Each row is a point on a landscape with many peaks, with its height.
From any point a climber steps to the highest of the 3 points nearest to it. It stops when none of these is higher. Distance is the straight distance between rows; heights are no part of it.
q996 (h 452): [ 77 101 143 121 154 127  97 114 134 139 107 111 155 117 120 145 125 142
  97 182 120]
q676 (h 211): [132 113 165 141 100  81 163 152  98 170 103  89 139  99 168 165  46 114
 177 116 155]
q289 (h 107): [ 76  73 139 109 177 117 104 127  81 162  87 104 156  91 110 176  81 158
  69 167 114]
q569 (h 93): [171 103 197 168  84  52 193 156 106 189  85 123 138 120 178 146  75 119
 165 122 156]
q128 (h 527): [112 124 133 113 133 135 123 111 120 129 102 120 143 153  92 133 138 128
  93 124  94]
q783 (h 128): [107 105 149 113 102 127 168 123 121 156 101  89 133 120 122 156  76 116
 113 125 110]
q114 (h 254): [188 131 165 150  62 133 204 170 142 174 115 136 109 129 156 123  92  91
 142  76 112]
q851 (h 423): [121 124  95 123 166 146 109 118 119 120 119 173 161 172 115 125 184 122
  71 137 115]
q121 (h 252): [ 72  96 144 102 137 123 125 116 105 137  98 106 135 104  96 169  95 149
  89 153  99]
q55 (h 667): [119 158  77 152 174 152 121 127 122 122 187 187 132 151 138 120 197 114
 114 114 147]
q856 (h 434): [106  94 140  94 137 146 105 115  96 139  85 137 156 119  89 161 120 138
  55 160  92]
q43 (h 736): [114 140  50 141 208 200 109 133 106 117 184 212 104 116 132 155 184 122
 121 121 161]
q68 (h 258): [166 146 138 125  65 158 179 148 138 152 109 119 112 140 145 125  95 100
 130  71 104]
q982 (h 433): [144 136 156 136  85  88 155 139 117 132 112  88 107  91 145 151  61 132
 197 110 162]
q675 (h 268): [200 198 109 157 128 112 131 147 150  98 197 153  99 138 135  77 191 122
 175  97 134]
q65 (h 362): [109 101 100 113 160 159  88 104 110 116 116 201 169 158 122 135 179 126
  56 170 120]
q735 (h 143): [164 120 175 152  92  43 169 164 108 167  96 118 116  95 180 159  59 104
 194 119 171]
q10 (h 253): [201 183 119 144  94 142 146 168 147 105 130 122  78 144 134  66 124 123
 154  70  93]
q948 (h 249): [172 166 118 140 116 130 123 138 149 101 165 131 110 144 121  63 182 134
 148 113 112]
q608 (h 512): [ 66 108 123 169 172 142  63 105 157 116 159 138 149  80 138 159 131 145
 130 184 166]
q208 (h 329): [153 129 163 134  79 102 177 146 120 136 106  95 110 114 157 151  60 108
 171  92 141]
q695 (h 289): [ 82 113 153 121 134 100  76 112 131 103 129  81 133  92 138 115 113 178
 175 146 171]
q512 (h 376): [198 158 152 129  73 138 150 154 148 103 126 106  72 115 133 102 110 101
 174  85 113]
q521 (h 334): [107 122 161 111  99 100 138 127 129 127 111  80 127  91 138 131  70 144
 156 126 145]
q503 (h 245): [169 148 111 100 131 168 147 134  99 122  96 118 136 189  99 113 144 108
  72 101  69]
q740 (h 513): [179 130 156 123  72  93 119 147 145  93 113  96  87 106 128 120 100 122
 190 110 147]
q762 (h 514): [124 141  65 130 193 178 114 125 100 116 146 217 154 170 145 146 190 116
  86 128 134]
q818 (h 410): [143 140 123 122  81 142 149 134 145 120 128 102 103 134 116 105 121 134
 133  97  95]
q997 (h 408): [163 127 155 119  74 129 156 138 140 123 120  95  97 120 146 125  89 119
 167 106 129]
q919 (h 182): [128 127 142 113  76 131 187 135 115 138 122 112 109 122 122 134  82 119
 113  97 100]
q230 (h 456): [147 122 151 116  80 119 135 136 142 104 121 103 108 115 133 106  93 140
 175 114 127]
q163 (h 453): [148 142 162 119  94  88  88 129 143  85 139  83  92 103 119 112 119 139
 196 130 161]
q342 (h 842): [153 148 142 126  84 120 129 142 153 101 158 108  95 125 123  94 122 131
 174 101 123]
q160 (h 225): [143 163  92 126 150 147 134 117 131 126 129 139 137 171 104 105 169 121
  99 117  99]
q823 (h 163): [131 159  87 140 132 136 127 112 158 116 161 157 136 158 127  91 175 114
 114 122 120]
q880 (h 495): [179 134 157 129  88  87 147 148 123 132 106  88  90 105 152 160  54 124
 205 108 184]
q564 (h 356): [161 167 106 148 137 109 117 125 139 105 190 143 106 145 119  85 184 125
 167 114 142]
q682 (h 236): [ 80 106 151 119 116 117 141 130 121 160 108  79 133  98 139 145  56 142
 157 137 139]
q213 (h 302): [113 117 118 131 141 123 103 104 148 125 121 141 161 153 119 125 172 133
 104 141 118]
q228 (h 436): [155 117 147 127 114  89  91 119 138  94 114  54  86  91 133 133  92 147
 213 142 178]
q266 (h 359): [132 106  97  91 158 155 112 131  75 116  81 207 194 182 118 131 172 116
  51 147  90]
q418 (h 762): [ 89 114 137 120 137 111 120 107 154 121 118 114 144 126 103 121 134 145
 114 151 106]
q251 (h 228): [155 129 125 112  76 154 180 151 125 156 107 122 127 159 129 142 108 104
  97  92  72]
q871 (h 488): [130 141 128 129 112 122 114 116 151 118 152 131 112 143 118  84 149 132
 134 127 124]
q360 (h 147): [116 109 137 111  94 125 177 145 107 170 107 119 134 126 135 151  87 116
 100 124 102]
q687 (h 669): [ 97 144  86 155 178 167 112 121 128 117 190 184 104 129 140 129 195 119
 126 131 155]
q323 (h 64): [212 174 133 135  92 102 117 144 148  85 161 115  77 122 128  67 149 122
 172  95 118]
q737 (h 65): [ 92 103 161 131 112  82 183 148  99 210 118 101 140 104 153 167  51 135
 133 130 144]
q845 (h 279): [189 155 153 137  66 156 179 165 136 132 119 116  83 138 147 106  93  97
 140  66  94]
q732 (h 304): [126 137 108  96  98 158 157 127 134 136 107 114 124 148 105 113 130 114
 101 100  83]
q477 (h 383): [115 109 105 104 155 141 115 111 109 130  94 178 171 172 116 144 170 121
  66 160  91]
q388 (h 357): [131  88 129  81 150 127 100 138  72 123  81 173 176 161 106 139 157 135
  56 161  88]
q475 (h 259): [181 175 101 139 116 149 136 145 149 101 141 122 109 146 127  63 161 124
 146  93 104]
q345 (h 666): [178 128 154 128  76  98 151 139 149  97 121  87  79 104 140 134  76 109
 201  95 159]
q716 (h 689): [125 138 132 143 119 114  99 114 160  91 169 108 109 113 124 107 152 136
 170 141 138]
q244 (h 374): [ 96  81 140 110 151 137 105 112 121 122 103 140 169 121 115 148 135 137
  69 166 110]
q250 (h 439): [132 127 141 114 110  90  92 120 139 100 130  67 104  91 133 124  94 143
 199 140 162]
q978 (h 449): [ 85 103  75 151 174 178  90 119 143 117 184 190 132 114 121 155 177 122
 114 140 164]
q179 (h 496): [122 163 103 157 151 139 111 120 141 125 201 158 112 139 145  84 185 127
 151 120 148]
q238 (h 220): [172 150 109 107 102 176 164 150 114 150  96 114 144 185 112 124 118 103
  83  79  58]
q742 (h 313): [171 157 121 118  97 154 151 146 143 115 129 107 106 164 108  79 136 115
 138  83  83]
q942 (h 82): [155 111 176 156  92  65 202 159 114 199 101 122 124 116 157 156  69 116
 134 114 143]
q560 (h 607): [ 83 106 130 137 147 123  85  98 157 127 139 114 154 120 113 138 153 148
 124 166 152]
q506 (h 457): [102 104 138  99 130 139 158 129  98 150  95 119 143 138  97 146 110 121
  74 135  86]
q794 (h 856): [123 165  38 145 191 190 120 123 118 107 189 209 112 141 134 128 195 118
 109 104 158]
q93 (h 564): [126 153  64 132 181 174 117 127 109 116 162 222 134 165 137 127 192 114
 108 118 151]
q181 (h 403): [117 113 157 110 114 105 129 128 129 115 116  76 121  96 145 150  66 142
 200 130 152]
q405 (h 463): [118 120 151 125 104 125 134 119 142 119 127  95 131 125 110 118 109 137
 135 131 123]
q711 (h 312): [ 98 124 107 142 165 134 104 115 145 118 150 167 137 147 114 127 173 130
  97 154 140]
q830 (h 460): [172 128 145 130 103  81 128 147 128 119  99  82  85  80 156 162  64 109
 214 120 194]
q777 (h 113): [108 115 158 124 105 100 190 151 104 186 110 107 137 107 142 171  66 115
  90 114 126]
q875 (h 256): [ 68 110 153 116 151 118 124 116 119 140 108  74 138  87 122 141  75 164
 137 165 141]
q922 (h 431): [ 68 101 152 148 155 123  88 103 139 143 113  97 163  86 111 151 113 163
 113 184 143]
q834 (h 741): [103 138 128 141 134 119 104 112 155 120 152 141 123 125 117  99 157 139
 134 136 133]
q958 (h 677): [ 78 131 146 139 140 113  93  96 158 112 168 122 137 103 145 119 152 160
 149 164 150]
q115 (h 643): [ 78 105 153 144 159 117  71 101 152 132 141 104 161  92 151 141 139 156
 149 181 175]
q377 (h 349): [ 91  78 151  85 149 128 129 129  99 166  78 113 156 113 105 184  97 147
  58 152 116]
q212 (h 328): [ 80 110 154 126 142 116 104 117 140 125 116  90 136  91 113 134 101 158
 131 164 139]
q968 (h 56): [156 100 205 161 125  26 196 170  91 213  85 123 144 123 195 135  76 140
 157 145 166]
q766 (h 769): [ 73  93 132 141 181 127  76 101 145 122 132 116 176 100 118 145 128 141
 109 195 132]
q710 (h 503): [ 81 110 109 163 172 147  75  96 151 121 159 160 151 105 134 156 163 125
 116 178 165]
q81 (h 176): [140 182 108 148 148 138 131 120 143 104 148 129 126 168 118  72 168 133
 122 112 109]
q30 (h 811): [ 78 104 137 159 157 128  64  94 163 110 174 132 150 100 135 138 146 141
 135 172 170]
q636 (h 522): [114 132  78 146 179 164 103 111 123 121 148 198 140 162 119 137 183 110
  93 130 131]
q150 (h 380): [146 140  90 108 169 155 106 106  93 114 100 211 167 182 134 143 192 119
  71 130 111]
q110 (h 696): [153 179  63 160 160 153 131 129 130 110 210 168 101 150 132 102 190 126
 149  93 151]
q951 (h 470): [130 109 134  82 138 144 138 133 104 139  94 131 149 151 100 137 135 133
  71 139  76]
q824 (h 264): [143 128 100 107 130 151 135 130 111 133  94 131 132 165 110 103 156 114
  79 107  81]
q87 (h 647): [112 128  58 134 191 189 102 117 114 102 158 210 123 145 131 149 167 113
 110 125 157]
q49 (h 471): [ 87 139 109 151 154 140 104 102 156 119 181 167 131 131 131 130 189 122
 134 155 154]
q862 (h 94): [ 82  95 152 111 148 107 151 131  85 171 105  88 151  90 129 172  60 146
 117 154 130]
q825 (h 428): [ 98 117 115 144 153 139 109  98 147 120 145 141 150 126 111 127 158 129
  93 159 136]
q416 (h 179): [222 180 134 124 102 128 120 160 146  95 142 121  61 138 131  61 138 124
 174  89  96]
q338 (h 385): [145 127 102 109 166 149 139 120 105 132  99 161 175 180 111 121 188 126
  69 133  97]
q298 (h 337): [112 129 128 105 107 141 133 120 153 143 107 100 122 126  99 120 115 139
 115 122 110]

For each start below, name the point where the climber stops.
q862 | q766
q968 | q345
q737 | q345
q569 | q345
q181 | q345
q81 | q110

Call two points neighbours if one is among the 3 nearest of the other. Go from one point of each pair to the other, from neighbour to neighbour, staying as high as possible. Name the lowest point that can't be avoided.
q418, q345 | q230
q418, q834 | q996
q794, q851 | q388
q766, q30 | q560
q110, q794 | q55
q834, q30 | q958
